Points, in no order, along strands that fork, close into loops and pass close to each other.
Two points are linked if the straight distance between their rows is under 77.8. Some points are linked to none.
Q715: -4	1	-41	-37	-24	2	17	43	-20	13	16	5	15	25	7	3	-12	28	45	-14	-10	21	2	32
Q656: 38	-39	24	19	4	-13	43	36	44	48	-3	-6	-23	-34	3	-39	-25	7	12	-9	30	10	0	57
Q697: 11	-8	0	-8	-25	25	58	38	37	27	3	-13	9	-26	22	-34	-12	14	19	-34	13	29	24	55
Q64: 24	9	62	8	38	22	-14	-26	19	2	-1	31	-17	-28	0	-10	11	-29	-36	15	12	5	-18	-15
Q37: 32	2	23	4	-10	34	43	20	44	30	5	-2	-1	-10	18	-53	-8	-3	15	-6	-11	13	-10	6
Q574: -4	12	0	14	-7	37	34	-11	28	23	-4	-2	21	-26	12	6	-55	5	-15	-2	-2	1	14	15
Q6: 13	-12	28	-30	3	2	34	11	51	6	23	2	2	7	5	-64	42	-15	18	-19	-6	9	-10	-13
Q554: -18	-2	3	7	27	18	23	-42	9	14	-22	27	0	-37	-8	-14	-16	-12	-12	-35	-30	-18	18	-38
Q249: 22	-14	-6	22	-19	-27	-36	43	-30	-4	6	-13	-6	9	-9	39	-11	27	-1	23	18	15	-3	43
Q640: 17	-9	37	10	5	-2	-7	5	25	0	6	-1	-7	16	-4	-31	34	-24	4	-2	2	-8	-15	-29
Q357: 15	-23	-18	21	-31	-29	-29	42	-14	-7	11	-8	-3	29	1	10	1	16	24	19	5	6	-9	32
Q129: -26	-12	2	-30	-17	-12	-19	-3	-1	-9	-20	-18	1	-6	-18	46	-38	9	14	12	27	-8	5	30
Q58: -4	7	-16	2	-5	-7	22	14	-8	1	9	-7	12	22	20	-33	36	-5	12	-14	-35	-4	22	-35
Q780: -47	-8	9	-10	-6	9	5	-60	17	6	-29	5	4	-25	-26	20	-10	-16	5	-27	8	-21	24	-2
Q218: 61	18	57	21	34	13	-8	-4	4	-1	-1	20	-22	-21	8	-15	14	-25	-24	43	10	17	-20	-11
Q240: -31	-7	-3	-2	-37	21	24	-13	29	38	-13	-19	-8	-9	1	19	-35	30	26	-17	28	0	24	57
Q183: 21	-20	26	4	-1	-15	5	23	22	-4	-4	-14	-7	0	11	-1	-12	-11	12	12	24	-12	-1	4
Q317: -31	11	-21	-31	-11	-6	-29	30	-21	14	13	-21	13	27	-13	32	-12	39	6	4	-10	8	-12	14
Q718: -9	-3	23	-16	1	-8	-28	2	-11	-17	-23	-7	-17	-22	1	46	-34	-1	-2	19	46	-2	2	32
Q835: 2	1	-25	-3	-22	18	11	27	-10	13	10	2	10	21	16	0	-24	19	27	-11	-15	-1	-2	15
Q926: -8	-22	37	-32	-4	6	37	-11	65	17	9	-3	-10	-5	0	-35	17	-14	23	-24	12	1	2	7
Q217: 8	17	-50	40	8	-31	-27	-18	-33	-27	6	-2	11	38	3	0	41	-11	-5	36	3	-11	3	-33
Q904: 13	18	-18	39	8	-19	-22	-10	-13	-12	-4	6	2	33	12	-35	50	-22	8	33	-5	-13	0	-42
Q755: -2	7	3	9	7	-14	14	6	-3	-9	1	-17	19	1	14	-14	22	-6	-18	-3	-21	-16	15	-39
Q409: 12	-16	17	-14	-21	5	43	49	36	23	7	-3	-10	-4	31	-56	21	7	27	-33	19	25	4	44
Q679: -16	-2	-31	-24	-24	-5	6	19	-10	-22	7	-16	13	30	4	-29	35	-3	30	-28	-23	-1	6	-21
Q403: 36	22	18	44	1	1	-8	14	-21	-11	-6	-9	-16	9	29	-4	4	-5	-34	26	32	-12	-25	0
Q408: -6	-16	17	1	48	-8	-6	-42	6	-27	-21	8	-19	-44	-21	6	12	-27	-32	-22	1	-15	10	-49
Q782: -36	-9	-32	-43	-17	-3	35	-6	-12	3	11	-10	11	17	-12	13	2	15	10	-47	-32	-2	23	-10
Q741: -6	-17	26	1	-8	17	5	-24	60	4	-8	0	6	-30	8	-5	-20	-1	4	2	24	-15	-3	23
Q694: -20	10	-13	-17	-3	16	-1	-30	-24	10	-2	8	6	-2	-26	64	-35	19	-14	-7	-18	-5	7	5
Q650: -29	19	-21	-13	-4	-20	-12	20	-29	-2	13	-16	26	25	2	16	9	20	-12	2	-23	-2	12	-15
Q865: -7	14	-25	7	36	-13	-19	-31	-60	-59	-6	13	-14	-41	-2	24	21	1	-60	-11	-5	-11	-10	-36
Q310: -22	5	-41	6	27	-35	-28	-31	-59	-44	-6	17	4	-25	-25	32	12	14	-45	-10	-30	-13	-15	-28
Q100: 18	-7	-15	32	-13	-15	-37	23	-11	-19	11	7	12	27	8	3	14	-6	15	24	10	-2	-18	9
Q341: 58	10	48	27	11	14	14	4	24	14	-1	-2	-12	-8	8	-26	7	-17	-11	31	-10	7	-12	-13
Q331: -25	-17	3	-32	-21	-28	-7	19	0	-15	-7	-15	14	13	-6	13	-15	-1	20	-1	7	-7	5	15
Q668: -16	25	-8	1	20	-14	-13	3	-30	-13	-3	-7	31	-16	8	16	0	11	-34	5	-20	-12	13	-31
Q347: 11	-2	43	-23	18	16	35	-19	51	35	24	16	0	0	-23	-61	30	-10	-6	-23	-15	5	-27	-28
Q443: 4	2	15	15	3	30	12	-16	44	8	-10	-6	3	-39	23	8	-50	10	-18	11	25	-9	-3	30
Q338: 10	25	-19	6	32	12	-35	-8	-50	-40	2	6	-17	-9	23	35	-3	1	-25	27	1	2	-2	-24
Q290: 16	12	7	17	-10	-12	-11	7	-37	-19	-1	14	2	-3	4	38	-23	3	-29	20	17	-8	-21	28
Q919: -15	10	-3	-17	8	23	-24	-36	-22	-35	1	14	-24	-27	6	63	-25	9	-35	6	21	-3	-4	21
Q756: 28	-12	48	5	17	-12	-15	15	8	-17	-10	-9	-21	-9	5	6	-1	-25	-10	23	41	-1	-9	3
Q162: -4	22	-11	-22	22	9	-34	-19	-52	-50	-4	19	-15	-30	10	52	-10	3	-35	18	12	2	-15	2
Q611: -29	-3	-25	-42	-25	12	38	-18	2	12	-2	-6	18	-3	-18	25	-23	15	21	-31	-16	-7	22	14
Q424: 0	7	-29	26	46	-17	-41	-31	-47	-58	-17	11	-21	-25	-4	-11	39	-17	-35	3	-4	-11	-15	-60
Q19: -21	-18	7	-5	35	8	-11	-60	7	-27	-16	14	-34	-29	-5	26	-11	-19	-23	-16	7	-21	12	-31
Q735: 36	1	-8	41	-31	-3	24	44	-11	22	1	-13	3	23	18	-26	-7	7	8	-1	13	-6	-14	21
Q392: 4	1	15	-8	-1	25	32	-3	27	17	-7	12	14	-14	7	-35	-12	-14	14	-17	-12	-9	-1	-14
Q77: 43	3	21	59	-15	-1	6	33	-2	15	-2	-11	-14	4	22	-16	-9	5	-17	17	16	0	-14	24
Q138: -14	6	-50	-43	-22	-23	0	39	-31	1	27	1	30	41	-10	2	20	21	41	2	-27	30	-4	21
Q297: -16	6	-14	-37	14	-11	-40	-2	-29	-11	16	-11	-10	20	-34	76	-17	26	-18	25	4	19	-23	18
Q456: 15	-17	50	-2	-7	13	32	-23	76	30	6	-3	-11	-20	-4	-27	-3	-2	-1	-5	19	-1	-11	23
Q629: -56	-20	-5	-25	-11	7	11	-38	9	6	-22	11	-4	-4	-24	-2	3	-19	21	-54	-13	-15	23	-15
Q705: -4	13	-33	-17	16	-23	-44	-5	-47	-28	23	-6	-4	32	-22	60	2	19	-18	36	-14	16	-15	-2
Q687: 12	3	-18	24	-21	-27	-10	33	-1	5	6	1	8	42	25	-49	50	-11	43	30	-1	15	11	5
Q758: 23	-13	-19	9	-25	14	20	55	6	21	0	-7	3	7	17	-31	-14	14	38	-21	17	5	-11	35
Q527: 22	-13	19	20	-3	16	54	15	51	43	-5	-5	-2	-32	10	-33	-47	2	1	-2	22	12	6	44
Q849: 8	11	-29	35	-6	-29	-38	-2	-36	-29	16	14	8	37	2	22	20	-4	-12	33	2	-2	-12	0
Q402: -5	22	-57	5	-12	-16	-31	11	-50	-3	5	-9	30	45	-20	5	36	7	27	23	-28	10	8	-25
Q270: 2	11	-50	20	-22	-23	-21	25	-26	-1	11	-3	31	49	3	-19	41	-2	37	30	-1	14	12	-2
Q18: 9	-6	29	2	29	5	11	-17	15	-7	-8	-10	-4	-18	-6	-1	6	-22	-22	-13	-3	-12	17	-45
Q984: 17	-32	41	-10	7	-13	-1	36	37	20	-7	-8	-27	0	10	-31	-8	-10	39	12	22	7	0	16
Q493: -1	-17	24	8	35	-18	-25	-18	11	-13	-1	13	-15	1	-18	-36	41	-38	-9	-7	-21	-4	-8	-53
Q657: 20	2	53	-35	15	18	52	-20	65	61	27	16	-8	-4	-25	-59	-1	-1	-3	-6	2	22	-27	4
Q487: 57	3	44	15	-2	19	25	24	39	43	10	-7	-13	-6	7	-59	11	0	14	20	-11	23	-18	-1
Q59: -56	-13	-6	-9	0	-3	-29	-15	-15	-6	-13	8	4	7	-24	3	5	-14	0	-43	-17	-10	16	-27
Q998: -26	-14	-5	-39	-16	-5	32	8	17	2	-3	-3	18	3	2	-6	-14	-3	29	-28	10	-12	12	15
Q941: 0	-3	5	0	-16	32	57	2	49	33	1	-4	21	-26	12	-19	-34	-1	13	-18	13	13	19	38
Q444: -20	17	-46	-2	27	-41	-54	-18	-70	-39	8	3	-6	24	-22	37	25	5	-28	31	-25	13	-6	-27
Q75: -34	11	-34	12	16	-33	-47	-11	-63	-21	-2	-5	-2	23	-26	20	32	5	-26	-1	-34	8	13	-44
Q91: -18	14	-3	0	-11	26	-14	-9	-14	18	-4	15	3	-5	4	46	-46	21	-11	1	3	-1	5	29
Q985: 18	15	12	27	22	4	-24	-6	-26	-32	2	5	-16	5	23	15	16	-19	-32	17	11	-5	-5	-25
Q92: 7	-12	-11	-20	-35	14	19	27	20	-13	6	-8	5	14	15	-37	31	-3	42	-33	-8	7	2	3
Q582: -20	-8	-12	-23	-45	2	12	16	9	37	0	-18	0	-4	-11	33	-28	52	18	-10	-1	13	13	65
Q189: 26	25	-17	47	-8	-15	-10	2	3	12	-2	-2	7	37	21	-46	56	-12	16	50	3	2	14	-19
Q39: 3	4	-5	14	3	24	-2	7	-6	7	5	14	1	6	21	14	-34	4	4	3	-14	-10	0	-4
Q281: 5	-2	-19	-21	-13	-14	-26	31	-24	12	13	-28	-1	24	-26	57	-20	43	7	23	2	19	-17	31
Q274: 4	8	-4	-1	28	27	-11	-14	-2	-14	-8	8	-2	-22	19	21	-36	-4	-5	8	1	-16	-2	-19
Q459: -14	2	4	-8	5	39	55	-29	29	33	-12	17	13	-23	-4	-31	-14	-20	5	-44	-15	-3	17	-16
Q471: -2	0	-5	27	39	-24	-40	-28	-18	-42	-10	10	-24	-1	1	-27	43	-27	-18	15	-19	-13	-9	-58
Q168: -31	0	4	0	-19	28	14	-43	24	20	-19	-3	4	-11	-15	29	-27	3	13	-17	20	-14	26	22
Q605: 6	-3	47	8	12	21	-8	-30	43	-5	-9	16	-3	-35	0	-1	-4	-18	-19	4	18	-9	-6	5
Q840: -9	14	-20	-31	-28	8	27	-10	-17	21	5	-8	20	7	-30	44	-30	32	1	-10	-28	-6	-4	15
Q127: -44	-8	-11	3	4	-24	-45	-13	-45	-22	-6	16	1	17	-25	20	9	-14	-17	-20	-22	-9	0	-25

A fork is a point with three links, a tip a point with one. Leave the first point through the second and follow the links. Name the first fork or tip that comes.
Q835; Q758 | Q919
Q459; Q392 | Q741
Q780; Q629 | Q281
Q249; Q357 | Q402
Q919; Q162 | Q835
Q75; Q127 | Q582
Q605; Q64 | Q554

A piece is two or more points that can be reached from each other along the links. Count, over all rows, the pieces, the separate loops (a circle has one, a figure eight two, a Y none), the forks (points with three links) and the tips (points with one).
pieces | 5
loops | 0
forks | 7
tips | 17
